Each row is a point on a landscape with many valleys, with its height.
From any point a ball rolls to the lowest of the 2 points nearest to it. It stops when none of these is lower. Distance is the straight distance between rows; heights are no part of it.
K_269: [123, 125, 119, 130, 123, 137, 171, 132, 138, 118, 129, 129, 126, 165, 140,
 141, 128, 138,  97, 136, 121, 132]  h=295
K_453: [118, 157, 121, 180, 126, 152, 123, 121, 141, 130,  99, 103, 134, 143, 108,
 137, 128, 144, 143, 133, 124, 126]  h=649
K_871: [137, 106, 101, 138,  95, 124,  90, 133, 126, 125, 136,  82, 148, 116, 137,
 142, 156, 130, 113, 139, 117, 147]  h=597
K_180: [113, 102, 106, 170, 126, 116, 121, 129, 136, 159, 136,  83, 153,  94, 109,
  91, 150, 125, 130, 107, 141, 151]  h=356
K_679: [159, 164, 156, 117, 136, 120, 106, 126, 143, 128, 152, 134, 123,  91, 133,
 119, 119,  97, 114, 119, 155,  98]  h=468
K_427: [108, 111, 142, 128,  95, 128, 147, 112, 138, 131, 150, 125,  94, 115, 158,
 120, 112, 105,  73, 117, 122, 124]  h=290
K_834: [148, 101,  96, 125, 151, 113, 112, 134, 126, 155, 169, 139, 119, 147, 136,
 113, 150, 100, 122, 124, 167, 115]  h=498
K_44: [108, 101, 125, 148, 153, 136, 120, 112, 124, 114, 142, 142, 151, 130,  82,
 112, 112, 125, 128, 140, 148,  88]  h=426
K_625: [163,  92, 115, 144, 166, 110,  95, 122, 131, 161, 167, 118, 122, 141, 146,
 173, 155, 100, 134, 111, 149, 102]  h=547
K_7: [145, 162, 163, 133, 108, 148, 158, 118, 121, 141, 102, 138, 105, 120,  96,
 134, 128, 123, 139, 136, 152, 161]  h=731
K_270: [135, 182, 139, 152, 136, 159, 123, 134, 125, 147,  86, 112, 143, 113, 128,
 146, 125, 141, 154, 160,  98, 109]  h=672
K_890: [ 93, 149, 120, 145, 119, 120, 131, 113, 122, 145, 149, 167, 146, 150, 125,
 121, 107, 149, 141, 151, 110, 122]  h=494
K_562: [132, 181, 172, 119, 114, 110, 117, 103, 125, 142, 121, 134, 122, 108, 160,
 123, 117, 108, 139, 112, 154, 100]  h=422
K_436: [170, 119, 159, 141, 123, 151, 133, 137, 140, 139, 107, 124, 111, 138,  94,
 140, 147, 132, 127, 123, 170, 141]  h=708
K_244: [128, 108, 157,  78, 143, 122, 119, 118, 131, 115, 105, 168,  91, 108, 151,
 146, 144, 117, 162, 161, 106, 119]  h=391
K_444: [123,  89, 126, 128, 122, 156, 126, 132, 117, 146, 139, 120, 139, 127,  87,
 109, 138, 136, 129, 143, 150, 128]  h=370
K_82: [138, 113, 125, 138, 129, 128, 164, 158, 159, 137, 130, 135, 159, 144, 141,
 125, 126, 170, 112, 115, 123, 113]  h=238
K_912: [142, 130, 158, 115, 113, 153, 120, 129, 137, 119, 117, 142,  91, 177, 115,
 151, 113, 145, 125, 137, 146, 149]  h=682
K_227: [109, 121, 148, 101, 144, 120, 142, 137, 118, 113,  89, 133, 115,  84, 171,
  75, 135, 148, 134, 126, 137, 124]  h=351
K_72: [143, 107, 137, 131, 151, 128, 147, 142, 162, 143, 135, 108, 156, 129, 103,
 154, 143, 134, 118, 118, 132,  97]  h=303
K_665: [142, 136, 112, 175, 119, 158, 145, 132, 146, 136, 123, 118, 110, 143, 102,
 133, 130, 137, 145,  85, 135, 111]  h=627
K_347: [152, 143, 102, 115, 128, 132, 111, 131, 131, 145, 140, 158, 158, 141, 126,
  97, 154,  91, 130, 122, 142, 111]  h=443
K_923: [113, 127, 119, 106, 136, 111, 111, 126, 121, 134, 130, 112, 161, 147, 120,
 132, 135, 153, 137, 169, 132, 113]  h=372
K_233: [129, 131, 119, 124, 129,  97, 135, 124, 151, 133, 101, 150, 137, 131, 103,
 146, 184, 119, 129, 147, 132, 146]  h=500
K_801: [132,  55, 110, 171, 157, 117, 152, 132, 139, 179, 179, 110, 139, 132, 126,
 129, 115, 125, 138,  78, 139, 155]  h=47
K_474: [164, 150, 129, 106, 108, 116, 139, 127, 171, 162, 109, 145, 143, 117, 127,
 134, 136, 102, 149, 100, 139, 107]  h=423
K_333: [102, 139, 142, 130,  90, 129, 129,  99,  97, 114, 117, 153, 107, 130, 151,
 121, 101, 140, 152, 102, 102, 131]  h=584
K_56: [137, 166,  99, 120, 148, 131, 116, 132, 105,  73, 132, 141, 162, 154, 124,
 122, 124, 115, 131, 143, 129, 136]  h=440
K_662: [140, 116, 109, 144, 105, 106, 145, 136, 142, 152, 156, 133, 101, 115, 141,
 123, 126, 120,  79,  92, 131, 111]  h=320
K_99: [ 91,  91, 105, 167, 123, 129, 141, 123, 148, 144, 140,  93, 140, 147, 118,
 110, 148, 147, 126, 120, 137, 159]  h=288
K_712: [160, 164, 118, 125, 147,  95, 154, 138, 154, 158, 145, 101, 163, 135, 151,
 135, 149, 109, 125, 114, 152, 130]  h=559
K_61: [ 97, 120, 114, 104, 147, 125, 145, 145, 132, 140, 115, 131, 139, 101, 144,
  57, 138, 138, 115, 103, 135, 102]  h=285
K_646: [149, 144, 132, 132, 153, 131, 100, 131, 131, 114, 121, 101,  90, 185, 122,
 157, 134, 128, 134, 123, 165, 128]  h=652
K_970: [108, 125, 157,  78, 144, 147, 127, 107, 114, 113, 125, 140,  93, 127, 140,
 153, 125, 102, 147, 150,  74, 129]  h=450
K_695: [144, 172, 166, 136, 100, 132, 129, 104, 149, 145, 132, 122, 146, 120, 123,
 134, 117, 115, 147,  95, 132, 133]  h=361
K_602: [130, 120, 133, 109, 128, 102, 125, 134, 133, 103, 107, 136, 126, 107, 144,
  99, 144, 138, 116, 129, 181, 114]  h=387
K_698: [106, 127, 112,  99, 134, 141, 102, 131, 118,  80,  92, 167,  93, 151, 136,
 118, 116, 129, 153, 159, 111, 145]  h=542
K_706: [114, 128, 161, 129, 141, 155, 151, 121, 163,  83, 107, 142, 106, 100, 137,
 107, 110, 106, 121, 128, 123, 148]  h=296
K_192: [ 95, 128, 154, 135, 138, 134, 132, 113, 138,  64, 130, 121, 135, 116, 140,
 121, 101, 136, 112, 147, 114, 158]  h=243
K_31: [104, 145, 157, 109, 143, 150, 100, 146,  82, 100, 119, 108,  99, 150, 124,
 131,  75, 149, 121, 159, 101, 151]  h=539
K_596: [121, 139, 113, 136, 104, 127,  90, 128, 108, 114, 118, 110, 145,  90, 134,
 113, 162, 112, 106, 111,  97, 132]  h=629
K_509: [133, 150, 127, 104, 108, 109, 140, 119, 138, 136,  90, 147, 130, 105, 145,
 136, 165, 109, 147, 130, 123, 121]  h=474
K_789: [131, 119, 102, 119, 105, 123, 113, 136, 127, 121, 143, 126, 165,  71, 129,
  84, 122, 112, 114, 104, 111, 128]  h=653
K_804: [178, 100, 104, 153, 153, 116, 139, 134, 115, 172, 163, 115, 157, 159, 147,
 178, 142, 124, 159,  95, 139, 157]  h=484
K_147: [133, 145,  93, 116, 110,  97, 171, 132, 137, 146, 151, 152, 115, 119, 113,
 115, 135, 112, 119,  82, 130, 118]  h=268
K_862: [139, 103,  82, 151, 107, 123, 159, 136, 109, 134, 124,  97, 148, 147, 112,
 160, 129, 144, 134, 145, 136, 111]  h=398
K_284: [130, 124, 104, 135, 122, 125, 162, 134, 110, 142, 120, 123, 111, 163, 115,
 173, 145, 124,  98, 157, 114, 102]  h=349
K_974: [144, 124, 150, 119, 131, 128, 144, 141, 139, 138, 119, 137, 144,  96, 118,
 153, 139, 118,  98, 133,  91, 119]  h=367
K_537: [ 84, 151, 120, 116, 121,  94, 130, 118,  95, 111, 148, 146, 129, 160, 149,
 129,  81, 150, 141, 156, 116, 143]  h=522
K_188: [130, 150, 136, 145,  95, 161, 152, 125, 106, 120, 119, 135, 117, 141, 120,
 123, 108, 152, 132,  79, 121, 109]  h=607
K_41: [109, 120, 113, 101, 167, 126, 119, 145, 129, 140, 146, 122, 151, 155, 132,
  99, 158, 136, 107, 148, 132, 116]  h=305
K_837: [112, 115, 132, 145, 101, 156,  89, 123, 108, 115, 116, 141, 118, 135, 115,
 119,  91, 140, 125, 182, 123, 146]  h=479
K_152: [124, 143, 124, 110, 142, 115, 100, 122, 107,  58, 108, 173, 139, 139, 124,
 134, 110, 120, 143, 151, 110, 145]  h=493
K_134: [ 94, 145, 119, 131, 148, 141, 120, 115, 137,  86, 106, 140,  82, 160, 110,
 120, 122, 115, 130, 148, 145, 137]  h=585
K_389: [130, 104, 136, 138,  90, 148, 109, 119, 136, 144, 131, 150, 127, 136, 132,
 100, 122, 140, 128, 147, 150, 145]  h=428
K_826: [122,  62, 107, 180, 143, 140, 135, 126, 105, 171, 151, 102, 127, 161, 128,
 131, 147, 136, 131,  91, 141, 161]  h=185
K_327: [179, 124, 126, 141, 186, 100, 153, 142, 138, 171, 158, 112, 173, 143, 136,
 157, 139, 114, 145,  81, 156, 131]  h=525
K_279: [115, 161, 130, 142, 148, 134, 134, 135, 115, 132, 121,  73, 116,  95, 131,
 115, 134, 140, 104, 115, 137, 100]  h=449
K_915: [ 97, 126, 124, 141, 141, 115, 144, 136, 129, 128, 121,  86, 145,  81,  97,
 103, 143, 149, 110, 112, 129, 120]  h=411
K_762: [108, 147, 147, 147, 153, 122, 117, 119, 116, 118, 164, 163, 147, 120,  90,
 124, 107, 149, 126, 144, 127, 106]  h=463
K_490: [145,  81, 101, 150, 140, 126, 157, 150, 167, 165, 156, 116, 137, 144, 133,
 123, 114, 153, 138,  88, 149, 121]  h=163
K_792: [125, 134, 124, 147, 164, 130, 120, 123, 120,  87, 131, 119, 108, 160,  92,
 125, 137, 125, 115, 133, 165, 151]  h=618
K_28: [142, 132, 137, 143, 127, 157, 134, 123, 183, 102, 139, 110, 132,  99, 132,
 116,  95,  92, 119, 117, 128, 128]  h=196
K_945: [125, 126, 158, 101, 153, 140, 117, 128,  82, 101, 107, 135,  78, 134, 127,
 171,  89, 124, 140, 170,  79, 132]  h=497
K_101: [149, 169, 150, 134,  98, 152, 145, 125, 163, 131, 131, 125, 108,  78, 147,
 116,  89, 112, 141, 102, 124, 130]  h=289
K_305: [142, 144, 133, 132, 124, 155,  91, 145,  90, 116, 141, 116, 121, 163, 103,
 125,  87, 151, 117, 159, 139, 157]  h=523
K_588: [131, 119, 123,  81, 103, 104, 100, 139,  97, 108, 100, 133, 114, 127, 129,
 177, 129, 165, 159, 157,  99, 139]  h=520
K_930: [139, 172, 115, 128, 116, 133, 157, 128, 114, 145, 153, 157, 121, 110, 134,
 105, 113,  93, 112, 107, 115, 120]  h=323
K_289: [131, 177, 112, 114, 139, 140, 134, 131,  91, 126, 131, 156, 140, 124, 129,
 105, 131, 112, 138, 138, 123, 118]  h=380
K_929: [164,  95,  84, 161, 121, 115, 129, 137, 127, 156, 156,  93, 159, 147, 133,
 178, 134, 141, 152, 134, 138, 129]  h=439
K_445: [110,  99, 150,  89, 119, 115, 121, 128, 162, 129, 112, 135, 104, 119, 163,
 130, 145, 139, 117, 161, 131, 121]  h=307
K_573: [121, 124, 140, 128, 129, 121, 152, 134, 115, 114,  95, 147, 124,  93, 122,
 152, 142, 138, 139, 158,  82, 146]  h=420
K_93: [133, 145, 166, 110, 141, 127, 113, 123, 128, 129, 141, 133, 110,  69, 165,
 108, 101, 100, 102, 121, 107,  89]  h=506
K_340: [ 92, 156, 131, 116,  92, 115,  95, 108,  95, 118, 121, 136, 108, 180, 133,
 137,  94, 141, 146, 121, 115, 148]  h=554
K_79: [117, 125, 128, 109, 126, 125, 109, 109, 134, 133, 115, 119, 159, 136, 119,
 144, 172, 103, 126, 168, 112, 143]  h=442
K_346: [131, 111, 112, 103,  77, 139,  93, 141, 123, 124, 115, 112, 125, 126, 116,
 142, 149, 162, 145, 147, 119, 156]  h=561
K_969: [131, 107, 141, 103, 126,  92, 128, 121,  86,  82,  97, 148, 122, 102, 139,
 169, 136, 139, 166, 145,  72, 155]  h=473
K_593: [106,  88, 163,  99,  95, 134, 132, 116, 167, 129, 134, 142, 123, 115, 158,
 110, 109, 133, 109, 110, 116, 129]  h=223
K_158: [119, 109, 122, 125, 159, 123, 108, 141, 141, 140, 137, 112, 138, 118, 141,
  84, 150, 128,  95,  97, 147,  91]  h=211

Where does a ball stop that starts at each point below?
K_665 => K_444
K_871 => K_82
K_31 => K_593
K_625 => K_82
K_327 => K_82
K_134 => K_147

Call two points neighbours if one is among the 2 nearest of the other. Go from one point of each pair to the other, from neighbour to neighbour, staying as low as possible. Name the highest point that can't be avoided.
K_192 and K_28 => K_706
K_82 and K_444 => K_31
K_158 and K_801 => K_279
K_28 and K_593 => K_152
K_147 and K_593 => K_662
